The views of a scene show one set of named points, each view turned or mirrored, and shifted as a whole, with a little noise and some points left out.

Scene 1
View 1
z602: -24, 0, -6, 23, -12, -43, 42, 0, 4, -18, 36, 22, 3, -8, -45, -19, 50, -17, 1, 39, -18
z356: -21, 3, 16, -12, -17, -17, 13, 8, 2, -21, 6, 11, -11, -2, -40, 15, 15, -5, 6, -1, -12
z79: -8, 2, -9, -11, -27, -77, 35, -6, 0, 39, 18, -9, 0, -38, -28, 12, 37, -25, 34, 49, -16
z741: -21, 2, -6, -1, -30, -4, -19, 15, 11, -7, 19, 8, -13, 3, -39, -18, 9, -5, 7, 14, -25
z900: -24, 17, -9, -11, -39, -5, -20, 24, 9, 13, -1, 0, -31, 0, -44, 10, -7, -15, 25, 21, -47
z861: -11, -19, 30, -22, -6, -29, 34, -7, 0, -49, 10, 18, 9, -6, -31, 12, 29, 2, -6, -14, 27
z969: -17, -6, 10, 1, -6, -42, 30, -6, -3, -13, 28, 12, 9, -18, -35, -4, 42, -5, -1, 15, 0
z703: -18, 3, 20, -35, -29, 23, -42, 20, 3, -18, -14, -1, -24, 9, -34, 25, -23, 10, 10, -30, -16
z432: -3, -11, 1, -25, -28, -33, -12, 0, 3, 12, 18, -6, 3, -20, -21, -3, 12, 1, 14, 6, 6
z835: -27, 15, 11, -5, -18, -12, -6, 16, -4, 2, 3, 4, -18, -7, -44, 22, 11, -6, 12, 6, -38
z467: -6, -16, -4, -15, -28, -43, 23, -4, 11, -9, 20, 6, 3, -13, -27, -13, 24, -13, 14, 24, 10
z98: -10, 11, -16, -3, -32, -24, -55, 11, -3, 62, 33, -18, -4, -28, -25, -17, 10, 4, 20, 24, -37
z693: -14, -2, 4, -10, -20, -50, 31, -2, 1, 0, 14, 5, -2, -20, -33, 10, 31, -16, 16, 26, -8
z116: -10, -13, 7, -13, -18, -36, 23, -3, 4, -20, 19, 10, 4, -10, -30, -5, 27, -6, 5, 10, 10
z134: -15, -10, -8, -3, -28, -29, 19, 5, 15, -22, 21, 15, -5, 0, -36, -21, 23, -15, 9, 25, -3
z740: -16, -6, 15, -11, -12, -12, -14, 3, -4, -9, 21, 5, 3, -11, -30, -2, 19, 12, -4, -12, -1
z166: -20, -8, 4, 7, -13, -42, 46, -3, 6, -31, 26, 22, 3, -6, -40, -11, 43, -14, 0, 25, -1
View 2
z835: 3, 11, -8, 24, 1, -43, -8, -27, -24, -16, 23, -24, 0, -12, 20, -15, 39, -21, 15, -22, -20
z166: 11, 12, 12, -22, -23, -29, 9, -1, -18, -38, -19, -10, 1, -27, 34, -38, -4, -25, 6, -10, -27
z467: 21, 1, 0, -5, -15, -33, 6, -17, -7, -36, 11, 0, 4, -24, 12, -34, -27, -13, 1, -9, -26
z79: 55, -4, -14, 19, -13, -28, 7, -27, 4, -2, -23, 13, 29, -22, -6, -13, -5, -2, -5, 12, -13
z900: 12, 11, -20, 38, 19, -63, -12, -36, -21, -27, 46, -17, 6, -7, 7, -5, 39, -16, 27, -22, -30
z693: 22, 0, -1, 5, -16, -26, 5, -20, -9, -17, -4, -7, 12, -23, 13, -26, 0, -14, -1, -6, -16
z740: -7, 12, -3, 9, -23, -29, -18, -27, -22, -18, 37, -13, -35, -9, 27, -39, -5, -25, 2, -30, -17
z432: 17, 1, -9, 18, -14, -31, -11, -35, -7, -18, 39, 2, -17, -12, 4, -31, -24, -12, -1, -18, -18
z602: 22, 21, 6, -17, -23, -40, 6, -2, -21, -37, -35, 3, 0, -21, 36, -31, 7, -26, 16, -3, -36
z356: -10, 4, 3, 6, -9, -31, -3, -20, -21, -25, 26, -30, -5, -20, 26, -29, 15, -24, 3, -27, -16
z134: 15, 12, 1, -10, -6, -51, 5, -12, -16, -55, 14, -5, 3, -22, 22, -33, -14, -20, 18, -13, -40
z861: -22, -5, 20, -24, -31, -9, 6, -8, -18, -29, 20, -35, -11, -30, 34, -51, -20, -25, -18, -28, -7
z116: 5, 2, 5, -8, -21, -28, 2, -15, -12, -31, 13, -11, -6, -24, 22, -38, -18, -20, -1, -16, -21
z703: -33, 1, -8, 33, 10, -42, -19, -41, -26, -25, 95, -47, -23, -7, 16, -26, 18, -23, 7, -50, -14
z741: 7, 21, -9, 15, 1, -58, -14, -27, -24, -40, 37, -6, -18, -7, 22, -25, 11, -24, 26, -24, -37
View 3
z432: 24, -4, 48, 29, 2, 19, 14, -2, -11, -37, 4, 15, 13, -4, -17, -32, -3, 26, -4, 28, 1
z741: -26, 22, 37, 10, -18, 31, 2, 10, -16, -15, -12, 21, 9, 2, -18, -32, -2, 18, 30, 15, -2
z703: -21, 26, 47, -4, -74, 13, 4, -5, 10, -4, -3, -7, 46, 6, -17, -41, -4, 3, -14, 5, -19
z98: -19, 16, 51, 54, -7, 14, 14, 16, -14, -48, 8, 49, -2, -24, -51, -3, 15, -17, 14, 4, 7
z356: 11, 17, 23, 3, -24, 23, -17, 11, -7, -11, 1, -2, 18, 2, 7, -35, -16, 23, 16, 26, -4
z693: 39, 8, 23, 24, 9, 33, -11, 17, -21, -26, 15, 13, 2, -8, 4, -28, -15, 27, 22, 33, 8
z79: 63, 6, 24, 50, 23, 45, -2, 25, -32, -41, 39, 34, -6, -25, -4, -15, -9, 15, 26, 31, 18
z861: 33, -6, 23, -12, 0, 7, -19, -4, -2, -14, -13, -23, 18, 15, 23, -48, -24, 53, 0, 46, -6
z116: 25, -1, 30, 9, 11, 23, -5, 4, -15, -23, -6, 3, 8, 4, 7, -39, -14, 41, 16, 38, 1
z467: 29, -4, 36, 19, 18, 36, 8, 4, -24, -27, 1, 15, 2, 2, -1, -38, -10, 43, 20, 36, 6
z900: -13, 39, 36, 23, -47, 48, 4, 18, -19, -10, 17, 28, 20, -11, -21, -25, -2, -6, 29, 2, -1
z969: 24, 1, 18, 13, 22, 15, -21, 14, -15, -27, -6, 6, -5, -1, 9, -28, -16, 37, 24, 40, 6
z835: 1, 32, 22, 14, -36, 24, -19, 20, -7, -11, 11, 11, 17, -8, -7, -21, -11, -1, 19, 13, -2
z602: 12, 11, 8, 10, 31, 36, -26, 24, -29, -19, -7, 18, -19, -1, 13, -26, -16, 41, 56, 39, 13
View 4
z356: 13, -15, 2, -28, 26, 3, -20, -12, -12, 24, -10, 17, -6, 35, -12, 3, -4, 12, -3, 22, 14
z741: -19, -3, -3, -38, 17, -2, -30, -21, -13, 18, -24, -12, -11, 31, -17, -7, -5, 35, -23, 15, 29
z134: -5, -24, 4, -13, 13, 24, -31, -39, -10, 11, -10, 0, -3, 28, 9, -17, 2, 43, -30, 20, 19
z969: 12, -23, -1, -16, 33, 34, -24, -21, -8, 18, -7, 14, 4, 9, 14, -9, 9, 20, -6, -7, -7
z467: 4, -17, 8, 1, 12, 29, -25, -24, -15, 2, 10, 8, -1, 13, 9, -14, 1, 32, -20, 9, 7
z98: -37, 39, 7, -42, 13, -12, -24, -2, -22, -8, -2, -46, -16, -3, -25, -3, -17, 29, -33, -41, 17
z835: 11, 3, 7, -47, 28, -11, -18, -9, -18, 22, -14, -1, -11, 38, -19, 11, -15, 7, -10, 2, 18
z432: -13, 3, 4, -5, 10, 9, -23, -1, -18, -1, 11, 1, -7, 1, -16, -8, -3, 23, -12, 3, 11
z900: 5, 14, 17, -52, 14, -27, -19, -22, -23, 17, -13, -20, -18, 53, -24, 10, -31, 16, -30, 8, 39
z116: 4, -23, 2, -6, 20, 26, -25, -17, -10, 13, 0, 18, 0, 14, 3, -11, 8, 25, -8, 14, 4
z861: 13, -36, -6, 0, 24, 24, -24, -4, -6, 25, -3, 45, 3, 20, -8, -6, 16, 13, 14, 41, 2
z693: 22, -12, 15, -14, 21, 23, -17, -24, -17, 7, 10, 6, -2, 19, 13, -3, -8, 17, -18, -8, 1
z79: 31, 2, 31, -10, 17, 30, -11, -30, -26, -11, 33, -15, -3, 9, 27, -3, -23, 18, -34, -41, -7
z703: -17, 9, -3, -32, 9, -39, -21, 16, -17, 24, -14, 15, -18, 40, -63, 10, -12, 6, 6, 51, 39
z166: 19, -35, 1, -17, 33, 41, -27, -38, -7, 22, -13, 16, 5, 23, 25, -13, 9, 29, -15, 6, -1
z740: -14, -6, -10, -24, 24, 5, -27, 4, -9, 19, -17, 13, -5, 8, -23, -3, 10, 17, 4, 12, 8
View 5
z432: -4, -1, -15, -9, 4, 17, 18, 24, 18, -25, 12, 19, 10, -15, -6, -2, 27, -9, -4, 8, -22
z98: -15, -16, 15, 13, 15, 42, 41, 25, -3, -14, 5, 45, -18, 21, -23, 32, 0, -5, -18, 22, -17
z134: 22, 11, -4, 13, 34, 0, 31, 15, 20, -3, 0, 13, 32, -35, 26, -1, 28, -22, 17, 11, -7
z166: 28, 18, -16, 7, 33, -19, 4, 18, 1, 7, -6, 28, 35, -30, 35, -11, 37, -10, 38, 26, 1
z900: 9, 25, 26, 11, 17, 38, 29, 31, 38, -7, 9, 11, -2, 8, 18, 47, 5, 5, -3, -5, 3
z356: 17, 30, -6, -8, 2, 13, -4, 33, 32, -5, 5, 14, 26, -9, 24, 5, 25, 3, 23, 1, -1
z835: 10, 29, 9, -3, 3, 26, 2, 37, 27, -4, 7, 22, 8, 11, 21, 27, 12, 13, 16, 2, 5
z703: 8, 30, 13, -18, -38, 61, 9, 47, 69, -13, 7, 1, 29, 6, 3, 17, 2, -7, 9, -28, -11
z79: -9, 5, -22, 7, 54, -22, 10, 12, -14, -28, 20, 22, -25, -17, 18, 17, 46, 22, -16, 27, -7
z740: 10, 9, -9, -11, -13, 24, 2, 33, 22, -5, 0, 30, 30, -4, 0, -10, 17, -12, 24, 8, -15
z602: 27, 16, -11, 18, 47, -21, 10, 15, -10, 10, -6, 35, 26, -24, 35, 0, 32, -5, 34, 33, 4
z861: 20, 25, -34, -23, -10, -7, -21, 30, 29, -11, 4, 11, 47, -33, 24, -35, 43, -7, 36, 5, -12
z741: 19, 12, 14, 9, 8, 30, 29, 28, 29, 4, -5, 24, 30, -7, 10, 12, 7, -20, 19, 6, -5
z969: 15, 11, -23, -2, 20, -12, -5, 23, -2, -3, 1, 32, 23, -18, 19, -13, 36, -2, 28, 25, -8

In a view up to two points have been moved. Name them for each view, in the order of its rows, or write -.
view 1: z134
view 2: z835
view 3: z432
view 4: z900, z861
view 5: z166, z741
